Each row is a point on a landscape with many valleys, with its height.
From any point a ball rolls to the lowest of the 2 points nearest to it. It stops when none of these is lower. Distance is the straight distance between rows; heights are no part of it.
dodub: [ -4   9  -4  -5   5  16   3  -6   5  -7   3  -1   1  -6   5 -11   4   9
  15 -14   9  -6  -1  -1  13   7   7  14   7 -14  -5  -2  -1  14  10  -1]  (h 352)
pegi: [ 14  -5  -1  -2  -7   0  -2  -5  -1  -3   3  16   7  -3   9  -4  -3   5
 -12  -7  -3   1  16   4 -14  -2  -5  24  14  -2   8   2  -5  -6  -4 -13]  (h 203)
Lan: [  0  24  11   1  11   6  -2  14  14   2   3  -4 -12   5  17  11   4   3
  17  -9  -3 -17  -8  -9   8  15   0 -15 -20   7  -1   1   5  13   5   5]  (h 398)
Beb: [  2  -3  16   4  -4  -5  -3   3  -3   3   6  14   4   9   1  18  -7  -7
 -11   7  -1   4   4   0  -2   4 -11  -1 -15  13   2   3  20 -13  -2   2]  (h 605)
Gonez: [  6   1   8  -8  -8   2  12  -6  14  -2  -1 -13 -10  -4  15 -18   1  14
   8   1   1 -17   7   9   9  -7  17   2  10 -15  -1   4 -10  -2   8 -12]  (h 724)
Beris: [  4 -11   3 -24   3   2   8 -14 -11   1 -17   8   3  -3 -14  -5   6  -2
   3  -4   0  21   4  11   4   1   7 -11   9   5  -9  -4   0 -12   8   5]  (h 311)
luteg: [  7  13   1  -4   1  13   1  -1   6  -1   0   4   0   1   8   3   1  10
   4 -14   3 -10   7  -4   7   8   2  13  -3  -4  -5  -2   7   3   6  -4]  (h 317)
gog: [ -7  -5 -20   3   8  -4 -16  -4  -9   3  10  -2  -5  -9  -9  -4   4   2
   0 -11 -10  -9  11  -9   7  -7   3   9  10  -7  -9 -16 -14   2  -9  -8]  (h 192)
zupi: [  4  -4   0 -16   7   9  -3  -2  -3   7  -2   1  -9  -4   8  -7   2   4
   5  -6 -19  -9  25  -6  20  -4   9  -7   5  -3 -10  -7  -1  -8   0 -11]  (h 316)
vunas: [  2  -7  -5 -21  -4   8  11 -16  -6  -4 -17  10   9  -3 -16 -15   4   5
   4  -7  15  14  -2  14  -4   1   6  13  15  -2  -5  -5  -8  -2   7   0]  (h 379)
lokoz: [ -6  24   0  14  -8  -6 -17  16   3   3   4   9  -5  13  -2  11  -7  -1
  -4 -17  12 -10 -11  -7 -16  12 -12   3 -19  16   9 -12  -8   1  -2  -4]  (h 396)
pif: [-10  17 -12  -2  17  11 -11   5  -1   1   6  -2  -3   0   0   1   4   5
  12 -18  -2 -11   0 -13  13  11   1  -1 -10   0  -5  -5   2  18   4   8]  (h 564)
nop: [ -9 -15 -21   4   7   4  -9  -6 -12  -4   8  -1   7 -10 -13   3   5  -1
   5  -9  -1   0   8 -12   9 -13   2  17  12  -5  -7  -7   1   4  -7   0]  (h 138)
Gakap: [ 12  20  -4   0  -8  -4  -9  16  14   7  -1  14  -6   6  17  -3  -9  10
  -6 -20  -1 -12  10  -5 -20  15  -5   5 -16  21  10 -18 -21   3  -7 -11]  (h 582)
topip: [ -7  -8   5 -16   0 -10   0  -8 -14  11 -12  -5 -12  -1 -23  -2   2   0
  10  -5  -9   1  11   5  17  -7  11 -20  -2  -2 -12 -16 -13 -14  -3  -4]  (h 273)
Pubuv: [ 13  -3  -3 -16   7   7   3  -6   0   4  -2   2   1  -6  18 -23   3   5
  -1  -7 -15  -8  28   4   6  -2   8   8  18  -9  -1  -2 -12   2   0  -9]  (h 190)
nata: [ -2 -10  -1   8  -4  -7  10  -6   6  -2   3 -12   0  -5  -3  -2   1   0
   1  16   1  -1  -6   4   3 -10   1   1  15 -10  -1   3  -9  -3   2  -4]  (h 207)
vute: [  5  -2 -15  -8  13  10  12 -12  -1 -10  -3  -1   5  -6   9 -23   9   3
  -1  -4  -5   8   3   6   0   1   8   0  18  -6   6  12  -4  19   5  10]  (h 289)
Livu: [  2  -9   6  13 -17  -6  -4  -1   3   7  11  -8  -3  -7  -1   9   1   6
   4   7  -2 -20   6   0   7 -20   7  14  15 -18  -2  -5  -3 -15  -8 -18]  (h 334)
Zote: [  1   8  -1  25 -10  -9  -7  19   8  -2  13  -2   2   0   9   5  -9  -2
 -15   9  -4 -13  -9   0 -21  -1 -11   7  -4   1  19   2  -5   3  -6  -7]  (h 525)
ginov: [  7  13  -2 -18   4   5   0  -2  -1  -1 -16  12   2   7  11 -15   2   6
  -5 -13   1   4   8   1 -11  12   0  -4  -6  11   3   0 -10   5   5   3]  (h 486)
ralak: [-10  13  -3   4   2  10 -18   0 -13   1   3   6  -2   2 -16  23  -1   1
  12 -22   7  -4  -9 -13   8   7  -5  11 -12   3 -10 -11  10  -5   3   0]  (h 817)
boke: [  5   8 -10   1 -12   1  -1   1   2  -6  -5  13  18   0   2 -11  -4   4
 -15  -6  12   5  -4   7 -34   6  -3  15   2  14   8  -2 -12   4  -2  -4]  (h 299)
sar: [ -4  -4   0   4  -3  10  -8   3 -12 -11  -5  21  23  -1  -8  20   1  -8
 -12  -4  10  14 -10  -5 -12   9  -9  17 -10   3   3   6  23  -4  -1  10]  (h 550)
gado: [  0 -24   2   2   1  -1  -1 -10  -7   4   8   1  -3  -6  -8  12   1  -8
   1  14  -9   4  19  -2  16 -22   2   3  11  -7  -4   0   8 -16  -6  -5]  (h 241)
rusif: [  0 -15  -6  13 -16  -9  -4  -7  -1   2   7  -2   0  -6  -9   9   1   3
  -1   4   3  -9   1   1   0 -18   3  20  22 -11  -3 -11 -17  -9 -11 -19]  (h 295)
kapu: [ -8 -21   1   6  -1  -8   7 -12  -5   7   2 -16  -5  -7 -14   8   8  -9
  14  14  -2   4  -2   2  23 -18  10 -11   3  -6  -9   3   3 -10   3   4]  (h 199)
gif: [ 12 -11  14 -12   2   0  17  -8  10   0  -6  -4  -2  -4  11 -11   1   0
  -1  15  -9   8   7  10   2  -5   5 -16   8  -2   2  11   6  -4   9   5]  (h 371)
kisa: [ -9  -2 -11   8   2   4 -16   3 -10   0  12  10   6  -3 -13  20   1  -2
   1 -14   1  -2  -1 -17   6   1  -7  19  -9  -1  -7  -8  13   0  -6  -1]  (h 806)
Menup: [ -4  -3   4  -6  -4  -2  -2  -6  -7  12   0  -5 -10  -2 -17   3   0   4
  15  -7  -2 -10   3  -2  15  -7   8   0   3  -8 -12 -16  -9 -14   2 -12]  (h 213)
maki: [  2   6  -4   1  -2   6  10  -1   7 -11  -1  -4   4  -3  -2  -9   1   4
   0   8  11   0 -14   8  -5   4  -2   1   7  -3   1  12  -5  12   7   4]  (h 474)
Gizaz: [ -2 -10   4  -3   8   1   4  -7   2   9   0 -16  -9  -3  -3  -1   5  -4
  17  12  -9  -2   0  -2  27  -8  14 -18  -4 -10  -8   0   8  -4   5  -1]  (h 256)
Dezi: [  7 -12  -4 -13   1   3  -3  -7  -7  10   0   9  -1 -11   8 -10   0   4
  -2 -16 -19  -6  35  -5  15 -10   9  10  19 -14  -8  -9  -4  -8  -5 -13]  (h 255)
mozi: [ -7  -2   1   9  16   9  -5   7  -3  -3  12  -2   2  -2   6  11   4  -4
  -1   4  -5   1  -1 -10  16   1  -2   2  -9 -12   3  11  30   9   1  11]  (h 259)
Durat: [ -7   3  11   3  -7 -18   4   0   7   7  -5 -24 -15  12 -11  -8  -3   0
  15   6   2 -13 -10   8   0  -9   9 -21   0  -7  -4  -7 -22   1   3  -3]  (h 562)
pilat: [  2 -11  -2 -12  24   5   1   0  -9  -2   0   3   7   1  10   2   5 -11
 -12   9 -21  22  21  -7   5   7  -4 -12  -7  -2   1  10  29   2   0  15]  (h 206)
deg: [ -5  -9 -14  -5  12  -1   2  -8  -8  -7  -1   0   9  -4 -15   1   8  -8
  -3   4   4  24  -1   0  -3  -3   3  -3   5   3  -4   6   5   2  -1  14]  (h 338)
Nin: [  0  -3   3 -22   9  -5  -3  -4 -10  11  -9  -3  -8  -4  -2  -4   2  -5
  10 -10 -23   1  21  -2  18  -2   1 -21  -4  -3 -13 -13  -6 -12   0  -2]  (h 335)
napov: [ -3   0 -10  -6   7  -3  -1  -2  -8  -4  -6   4   4   2  -4  -6   3  -3
 -10  -4   0  15  -4   3 -10   6  -5  -2  -3   9   0   3   0   3  -1  11]  (h 375)
nik: [  4   8  15  -4 -21 -18   2   5  11   4 -11  -4 -12  11   4  -5  -8  10
   6  -1   5 -10  -6   7 -13   4   0 -13  -6  11   1 -10 -23  -3   3 -12]  (h 663)
dem: [  0   3   6  -2   0  -7   8   3  10  -1  -1 -18 -12   5   7 -10  -6   0
   9   6  -4 -13  -9   7   1  -6   4 -16   2  -5   0   0 -11   5   6  -3]  (h 534)
Mobe: [ -4   7   3  19 -12   9 -10  10   3  -3  14   5   6   1   2  19  -3   7
  -1  -8   9 -13  -8  -6   3  -1  -2  25   3  -7   1   3  14  -4  -1  -9]  (h 784)
Lezom: [ -2  19  -4  -5  19  -8   4  10   3  -1  -8  -9 -11   5   8 -17   1  -4
   9  -1 -11  -1  -5   1  -2   8   4 -32  -9  10   0  -3 -15  17   6  13]  (h 574)
Fubig: [  7  -1  13 -11   2   2  19 -10   6  -4  -7  -5  -1   6   4  -9   2   2
   1  19   9  12 -11  14   2  -1   5 -19   3   2  -1  14   8  -2  16   8]  (h 409)
zer: [ -3  -8   7  -8 -13  -3   4  -9  -6   3 -10  -4  -3   1 -21   5   3   6
  16   1  13   0   0   6  11  -9   9   1   8  -6 -13  -6  -9 -11   2  -8]  (h 160)
buku: [ -4  22  10   6   4  11  -3  12   7  -2  -4   3  -9  12  10  18   0  -1
   7  -7  10  -7 -17  -4   5  21  -9  -5 -23  15   2   4  10   6   7   5]  (h 431)
turu: [ -9  22  -7   6  -3  -4 -12   8   2  -1  -5   4  -4   5  -8   0  -4   7
   0 -19  15  -4 -15  -1 -15  13  -6   5 -11  11   0 -11 -15   7  -4  -2]  (h 426)
Kito: [  8 -11  14 -11   8  -2  13  -7   1   3  -4  -6  -3   3  11   1   1  -7
   1  18 -12   7   7   3  14  -5   3 -26  -7  -1  -1   9  18  -9   6   8]  (h 324)
boge: [ -3   8   1  -6   5  13   2  -1   0 -11 -11  12   9   8  -4   3   3   2
   0  -5  15  13 -11   3  -6  12   2   5  -9  10  -1   9  15   1   9  18]  (h 513)
Geg: [ -1   7   3  -8  12 -12  -1   3  -4  11 -12  -9 -13   5   0  -5   1  -8
   7   0 -14   1   8  -4  11   0   1 -29 -10   5  -8 -11  -7  -5  -2   0]  (h 370)
tebaf: [-13  18 -15  14   7  -8  -3  15   0  -8   1 -11  -6   5  -4  -9  -1  -9
  -4   5   2   0 -18  -4 -19  11  -6  -9  -6  10   7  -1 -15  23  -5  18]  (h 482)
Kikog: [  3   3   3  15  -7 -13  -5  16   4  -1   6   0  -4   6  15   6 -12  -8
 -20  11 -15  -4   2   0 -19   0 -16  -9  -8   9  15   0  -4  -2 -12  -6]  (h 492)
labe: [ -2  11 -10   4   9 -11   2  18   0  -6   1  -8  -1  10   7  -9  -1  -8
 -15  10  -7   9  -6   4 -24  12  -9 -19 -12  15  10   2  -9  15  -4  20]  (h 515)
Tefad: [  7  13   1  -2 -12 -14  -8  10   5  10  -4   9 -13   6   8  -6  -9   9
  -6 -13  -7  -7  12  -1 -14   6  -3  -4 -12  14   6 -19 -28 -12  -5 -11]  (h 606)
tagam: [  0 -15   2   3  -2   5  16 -17   2   7   4 -17   0  -9 -10   2   7  -2
  12  17   4   2  -6   4  17 -16  10  -6  13 -13  -4  10   4   1   8  -5]  (h 147)
nusol: [  2   2 -10 -14   4  -7   1  -6  -8  -1 -15  11   8   7 -12 -17  -2   0
  -7  -6   0  20  -4   5 -19   8   1  -9  -1  14  -2  -7 -18  -1  -9  15]  (h 416)
mebif: [ -1  -2   2   4  -6  -4  -4  -3  -4  -9  -8   8  11   7  -9  14  -1 -10
 -11  13  15  19 -15   3 -18   5 -15  -4 -12  11   3  10  10 -10   0  12]  (h 478)
Rabur: [  7   0  15   1 -10   5   5   3  12   2   8 -10 -11   1  20   0  -3  12
   9   0   3 -20   4   4  18  -4   9   5   5 -14  -1   4   1  -5   7 -13]  (h 741)
vok: [-12  21 -11  15   3  -4 -10  12   1  -3   4   1   6   6  -6  -3  -2  -4
  -5  -6   9   2 -19   2 -22  12  -8  -1 -11  11   4  -8 -14  16  -7   7]  (h 454)
loku: [ 11   0  -2  -8 -15   0   7  -8   3  -4 -11  18  10  -1   3 -13  -5   1
 -12  -1  13   8   4  10 -17   1  -1  16  14   6   4   2 -13  -7  -1  -7]  (h 257)
Bof: [ -5   6   2  -3   8  13  -9  -1  -9  -8  -2   8  13   8  -1  16   4  -6
  -3  -8  13  14 -13  -7  -9  18  -7  11 -18   7   5   7  30   4   9  18]  (h 536)
Reva: [ -5  -9   2  -5  -7 -14   9  -9   1  10  -8 -24  -8   1 -16 -10   4   6
  11   8   0  -5  -6   8  10 -16  15 -16   9  -9  -7 -10 -24  -4   3  -9]  (h 587)
pel: [  0   1   5  27 -13  -6 -16  16   0   1  14   5   4   0   2  16  -6  -4
 -16   8  -1  -9 -10  -6  -7   1 -14  15  -6   0  10   4  10  -1 -11  -2]  (h 552)
Bizo: [ -3   5  -9  -1  14  -6   4  10  -2  -1  -1  -9  -6   3   9 -19   0  -9
  -8   7 -12   7   3   4 -10   4   1 -18  -4   6   4   4 -12  17   2  11]  (h 545)
zupa: [ -2   4  10  -3  15   4   5   0   3   8   4  -7  -6   0  13   1   1  -9
  13   4 -16  -6   3  -7  23  -3   1 -21 -11  -6  -4  -1  13   0   4   5]  (h 310)
mova: [-13  -2  -9  -1  26  11  -7   3  -3   3  10  -8  -3  -7   7   4   6  -9
   7   1 -13  -2   8 -15  20  -3   4 -10  -6 -10  -6   1  23   9  -2  11]  (h 200)
dema: [  5 -21  -3 -15  -3  -2   6 -13 -15   0 -11  12   9  -4 -11  -5   0   1
  -8  -4  -1  15  11   0  -3  -9   1   3  10   6  -8  -5  -1 -14  -3  -2]  (h 260)
sofar: [ 10  10   1  -3  -4 -10   7   9  11  -2  -3  -5  -7   5  25 -18  -4   7
  -4   4  -3  -8  -2  10 -17   8   1 -11  -2   5  15   2 -18   9   0  -5]  (h 531)
gemil: [  1   4 -14  13  -8  -3  -8   1  -2  -4   3  14  10  -3  -3 -10  -7   2
 -12  -8   1  -1  -1  -2 -25  -4  -5  23   9   5  11  -6 -18   6 -12  -4]  (h 333)
Posu: [ 11 -22  -5  -2   6   4   3  -5 -11  -5   4  10  16  -8   9  -9   0  -9
 -20   6 -14  15  29  -1 -10  -8  -5  13  18  -1  13  14  12   1  -7   2]  (h 343)
gidef: [  2   8   8  -6 -12   7  -1  -1   4  -2  -6   7  -2   2  -2   4  -2   9
   5  -8  17  -4  -8   2   1   4  -3  12  -8   4  -4  -1   6  -7   3  -5]  (h 274)
zarum: [ 10 -17  -5 -11   2   0   4 -13 -14   1  -2  17  11  -8   1  -2   0  -4
 -13  -1 -10  20  24   0  -8  -9  -1  12  14   4   3   4   6  -7  -9  -2]  (h 307)
fozi: [ -3  -4  -6  -7  24   6   2  -3   1   1   4  -6   0  -4   7   1  10 -12
   2  10 -12  13   8  -9  18   4   5 -17  -7  -4  -3  11  24   9   2  17]  (h 137)
Goz: [  9   3  15   2   2  23  -2   7  12  -2  10   4   4  -7  20   8   3   6
   2   1   0  -9  -1  -2  17   7   1  11   1 -15   6  12  28   4   7  -5]  (h 430)
Fulan: [  1  16  -3 -17  13   8  11   2   6 -12 -11   0  -2   0  14 -23   4   8
   5 -11   2   1  -3   5  -6  13   6 -12  -2   6   0   7  -5  17  10   9]  (h 516)
Sepi: [ -2 -14  -9  10  -3  -2  -8   3  -8  -8   1  15  22  -3 -10  13   5 -12
 -16   6   6  15 -11  -5 -21   3 -12  18  -4   2  10  10  15   2  -9   6]  (h 530)
pef: [  5  17  12   1  -6   3  -2   9  11  -5  -4   6  -1  12   9  12  -7   4
  -3  -2  14   1 -11   2 -10  16  -8  -2 -19  14   7   4   9  -4   5   1]  (h 461)
loz: [ 10   5  13   1 -23  -8   6   0  13   1  -3  -2  -7   6   7  -6 -10  10
  -2  -2   8 -13   1   7 -10  -4  -1   9   2   1  -2  -4 -16 -11  -1 -17]  (h 687)
fen: [  7  18  -6   1  -3  -6  -1  18  10  -2   2   7  -2   3  20 -13  -7   9
  -9  -8  -3 -10   6   4 -24  12  -7  -4  -6  13  19  -4 -22   9  -1  -7]  (h 558)
gepam: [  7  -7  18 -19 -19  -5   7  -6  -4  13 -12   2  -4   4 -11   0  -5  11
  11  -5   9  -2   4  11  10  -3  13  -3   5  -7 -13  -9  -7 -16   9 -15]  (h 217)
zetet: [ -3   2  -4   9  -3  12   1  -3   2  -7  -1   4  13  -1  -8   5   2   1
  -1   0  15  -1 -19   2  -2   5  -2  18   4  -8   0   9  11  10   3   4]  (h 446)
bug: [  4  -8   4  -7  16  -6   8  -4  -2   6  -3   1  -6   0  13  -3   0 -11
  -8  13 -21  14  21   3   4   1  -4 -20  -7   2   2  10  15  -7  -1  10]  (h 270)
nof: [  1  -8  12  11  -7   7   1  -4  12   3  12 -11  -3  -3   6  10   1   7
   9  12   6 -14  -5   4  18  -7   8   4   4 -16   0  11  15  -2   4  -7]  (h 758)
Rinum: [  6  -9  -6   1   8  14  10 -10   1  -5   3  -3  11 -10   6 -18  -1  -3
   2   9  -2   8   8   1   3  -6   4   6  25 -15   7  12   6  15   1   3]  (h 329)
Ton: [  6  -7  26 -10 -22  -8   7  -7   7   6  -4  -4 -11   5  -4   7  -3  10
  11   5   8 -11   2  10   9  -4   8   2  -2  -8 -10  -4   6 -21   7 -17]  (h 275)
mafef: [  5  18   6  -2  -4  10   6   3   8  -8 -11   3   5   8   4  -3  -2   7
   3  -2  18   7 -17   5  -9  21   1  -3 -11  13   5   8   5   7  12  10]  (h 489)
Pir: [  3 -12  -6  17   1   4  -5  13   1  -8   9   3  18  -6   0   3   4  -6
 -18  11   5  15 -16  -3 -21   5  -8  18   5  -1  16  17  16  15  -8  11]  (h 510)
bofa: [ -6  -6 -17   4 -12  -2  -3  -7  -5  -2  -2   8  13  -3 -22  -2   5   1
  -1  -3  14  11 -12  -2 -13  -8   0  17  18   0  -2  -2 -13   1  -1  -5]  (h 394)
rivof: [ -6   5   0  15   7   2 -13  12   3  -2  12  -6  -2   3   1  16   3  -6
   1   3  -4 -10 -10 -11   8   5  -5   1 -15   0   3   5  17   4  -3   5]  (h 308)
fis: [ 13   1  16  -4 -19  -6  13  -3  17   1   0  -6  -7  -1  20 -15  -6  16
   2  -1   0 -16   9  15  -9  -6   6   0   9  -8   6   1 -17  -3   6 -15]  (h 706)
zomak: [ -9  -2  -4   8  -2 -16  -8   1  -9   3   5   1  -2  -1 -14  12  -5 -11
  -9   5  -3   4  -2  -1  -8  -2 -10  -5  -7  14  -2  -8  -5  -9  -9   2]  (h 403)
Beda: [ -8   5  -6  13  -3  10 -17   5  -6  -8   8  15   8   1  -5  17  -3   2
  -9 -12   6  -8 -10 -11  -6   8  -6  23  -9  -1   4   0  11   2  -4   3]  (h 796)
zazel: [  0  -5  -3   4  -3 -16   2   5  -1   3   0   3  -2  -1   7  -2  -4  -7
 -14   7  -8   6   5  -2 -17   1 -10 -12  -3  13   4   0 -11  -7 -11   3]  (h 449)
Mide: [ -5   2  -7  -4   3  -3  -8   1  -5   7  -2  -9 -11  -2  -2 -12  -1   0
   8  -7 -16 -11  10  -5   8  -6   3  -5   6  -7  -5 -18 -21   0 -10 -10]  (h 254)
Vel: [  7  -2   3  14  -9   5  -2  13   7  -8  11   7  10   0  10   6  -4  -2
 -14  10   9  -1 -14   2 -15   7 -10  21   2  -5  16  15  15   7  -4   1]  (h 488)
fof: [ -2   3  16  -7 -14   0   8  -8  -2   1 -10   0  -1   8 -11   7  -3   8
  11   2  20  -1 -15   9   6  -2   0   0  -1  -1  -8   1   0 -14  12  -2]  (h 220)
vebag: [-11  16   1  20  -3  -6 -13  12   5   2  10  -4  -7   7   1  12  -4  -1
   0  -6   3 -11  -9  -8  -2   6 -11   3 -12   4   5  -4   1  -3  -6   0]  (h 355)
ruza: [  8 -15 -11   4   7   9   5   0   0  -6   8   1  10 -12  10  -9   0  -9
 -11   7 -16   4  14  -4  -2 -10  -3  12  16 -11  12  14  12  13  -9   0]  (h 365)
fur: [ -1   2   7  19  -2  -2 -11  12  -2  -3   7   8   7   3  -2  27  -5  -8
 -15   6   0   1  -6  -7  -7   7 -16  12 -19   4  11   7  23 -12  -5   4]  (h 578)
sud: [ -5 -19 -11  -1  13 -12   9 -11  -4   4  -2 -10  -1  -6 -19   2   9  -9
   4  19  -1  16  -3   0  13 -12   8 -19   5  -3  -5   5   3   2   0   7]  (h 253)
Nenu: [  1 -19   2   4   4  -9  -3  -1  -3   8   8  -6  -6  -5   6   8  -6  -9
  -2  18 -15  -1  14  -6  10 -11   0  -8   1  -4  -1  -2   6 -14  -8  -3]  (h 298)
Sabaf: [  7  -4   3  -3  11  26   7  -4   6  -4   5   6   5  -6  10   0   7   4
   3  -3   3  -1   5  -5  15   3   7  12   4 -16   0  11  25   7  11  -1]  (h 404)
famid: [  2   5  12   2   4  -8  16   0   8  -3  -3 -14  -1   7   3  -3   4  -7
   1  19   6  11 -13  12  -3   5  -2 -23  -9  10   2  14   7   8  11  18]  (h 445)
rup: [ -7   2  12   4  -2 -16   9   0   3   0  -7  -9  -6   9  -6   7  -1 -11
   4  20   5   9 -20   8   0   2  -4 -23  -8  12  -7   2  -3  -8   4  14]  (h 487)
fedup: [  2  13   8  -8 -12 -13  -2   7   0  11  -9  -3 -12   5  -3 -10  -3   6
   2  -9  -8 -12   4   3  -3   0   2 -14  -9   6  -4 -20 -29  -8  -1 -11]  (h 636)
meni: [ -8  19   4   3   6   8 -18   9  -5  10   0   8  -6   9  -6  19  -2   1
   7 -25   4  -9   2 -17   7  14  -5   2 -22  11  -4 -15   4   0  -6  -2]  (h 828)
Satu: [  0  -3  -9  -5   9  23   5 -12   1  -5   9  -1   5  -9   0  -7  10   9
   9 -10   8   0   5  -5  11  -3  10  17  16 -15  -3   7  10  11   6  -2]  (h 378)
Sabi: [ -3   5  -5  -4 -14  -1   4 -10  -2  -6 -15   3  11  -2 -18 -10   5   6
   4  -8  18   6 -15  10 -13  -3   4  13  11   3  -4  -6 -18  -1   4  -3]  (h 407)
Pibif: [ 6  2 10  7 -2  7 -2  8 10 -3  8  5  5  1 16  7 -1  1 -8  2 -2 -5 -1 -1
  2  5 -5  7 -4 -5 13  9 17  4  2 -2]  (h 460)
Rap: [ -4 -10 -20  14  -1  -8  -9  -1  -8  -2   7  12   7  -6 -20   3  -3  -3
 -12  -6   1   4  -4  -5 -13  -8  -8  18  10  -2   1  -8 -11   0 -12  -2]  (h 364)
Tel: [ -8 -11 -11  -4  17   7  10  -9  -6  -6  -4  -8   4  -6 -17  -1  12  -1
   8   9   8  20  -8   0  13 -10   6  -6   9  -4  -9   6   2  14   2  12]  (h 300)
zomol: [ -6  11   1   4   3   5 -18   8  -9   8   4   0 -11  -3   2  13  -6   0
   7 -18 -11 -15  10 -15  14   6  -2   1 -13   6  -9 -20   4  -2  -7  -6]  (h 839)
Zem: [ -1 -15  -1  12 -15 -11   5  -8  -2   0   2  -9  -1  -2 -14   3  -2  -1
  -4  12   9   0  -5   5  -6 -20   0   5  16  -3  -1  -1 -18  -7  -8 -11]  (h 258)
Tatuf: [  4   7   2 -15   4  -8   4   0  -5   2 -14  10  -3   4  -3  -8  -1   3
   0 -13  -4  12   3   5 -11  11  -1 -15  -8  18  -2 -11 -17  -3  -1   4]  (h 452)
luz: [ -3  -3  11   4  -6  -3   1  -1  -5   0  -4  -1   0   6 -11  17  -1  -7
  -2  12   9  10 -11   3  -2   0  -8 -11 -14  12  -2   4  11 -15   2   8]  (h 512)
Piras: [ -1  10   9  -3   4   2   2   8  11   4  -1  -9 -10   6  18  -3   3   1
  18  -2 -10 -15   3  -5  16   7   6 -20  -9   2  -2   0   1   3   6  -5]  (h 357)
nez: [ -2  -4  -9   6  -8   7  -1  -9   0  -6   9   6   9   0 -16   8   3   8
   9  -4  16  -2 -10   3   3  -7  -1  23  14  -4  -2  -1  -2  -2  -3  -2]  (h 420)
gada: [ -2  -8  18   6 -23 -11   2  -1  13   7   8 -10  -7   0  -3  10  -4   8
   9   8   6 -17  -5   8   9 -16   6   4   5 -12  -6  -3   3 -15  -3 -17]  (h 327)
Rakof: [ -4 -13  -6   9  -1 -18  -6  -3  -8  12   4  -8  -5  -3  -9  10  -4 -18
  -8  17  -9   6   4  -3  -1 -15  -8  -8   1   1  -7  -5  -6  -7 -11   3]  (h 358)
Rul: [ -1 -20 -10   0   3   6  -4  -8 -15   3   2   6   6  -8 -10   9   2  -2
  -1   0  -5   4  14  -5  10 -12   2   7   6  -4  -4  -1   8  -5  -5   1]  (h 188)
sagek: [ -7  17  -6  -3  11  10   1  10   7  -5   2  -6  -3  -2   9 -10   3   7
   6  -9   0  -7  -9  -3   2  15   1  -6  -3   0   4   6  -5  23   8   7]  (h 539)
vofum: [ -9  -4  -3  13  -2 -15  -6   4 -11   0   3   6   8   5 -14  17  -2 -17
 -13  13   4  19 -10  -7 -15  -4 -11  -3 -10  15   0   0   8  -7  -9  13]  (h 442)
Romi: [  8  -5  -1 -20  12   9   8  -7   0  -3  -7   5  -1  -6  11 -16   1   3
  -1  -8 -11   0  14   7   3   6   7   0   9  -3  -3   5   0   8   3   1]  (h 242)
zabu: [  6   5   0   1   1  -2  15   1   9  -8  -1 -10  -4  -1  14 -21  -3   3
  -5   9   2  -5  -4  11  -8   0   3 -10   8  -1   7   8 -14  18   8   1]  (h 502)
pur: [ -7   0  -3  -1   9  -3  -2   0  -4   4  -2 -10 -10   1  -2  -6   1  -2
   3  -1  -8  -3   4  -3  10  -2  -3 -14  -2   2  -7  -5 -13   2  -3   6]  (h 315)
sas: [  6 -10  -4   3   0   3  -4   1  -2   1   9   1  -2  -4   6  -4  -2   5
  -6  -3 -11  -6  14  -2   4  -8   3  19  13 -11   3  -1  -3  -3  -9 -13]  (h 142)
Kav: [  2  -8   2 -24  -1   8  12 -16  -7   2 -14   5   4  -1  -8 -10   7   6
  11 -10   7   7  10   7   9  -5  13   1   9  -7  -8   2   0  -2  10  -3]  (h 348)
gep: [ -7  -1 -10   9   7   9  -7   2  -1   0  16  -3   3  -8   0   5   2   2
   2  -7  -7  -6   9 -12  13  -2   1  13   9 -15   1   0   8   2  -5  -5]  (h 68)
nilof: [ -2   5   5  11  -3  10  -4   1   4  -2  11  -6  -1  -2   2  14   0   7
   6   0   9 -16 -12  -7  16   2   5  12   2 -12  -1   2  15  -3   7  -3]  (h 771)

For each start below, name the point where the ball stops.
Bizo: fozi
boge: tagam
pel: nop
rup: fozi
Vel: zer
Beb: nop
sagek: tagam

Call two points neighbours if one is among the 2 nearest of the other. Go from one point of each pair to the other, from neighbour to neighbour, staying as low as possible. Name the highest point that can't be avoided.
fozi / nop: luz
nop / dema: Geg
Pubuv / zer: Nin
tagam / dema: ruza
tagam / zer: Livu

For each start below, name every point that the ball comes to, in order.
Bof: boge, mafef, pef, buku, Lan, Piras, zupa, Gizaz, kapu, tagam
fur: pel, Zote, Kikog, zazel, zomak, Rakof, Nenu, gado, Rul, nop
Pir: Vel, Pibif, Goz, Sabaf, Satu, dodub, luteg, gidef, fof, zer
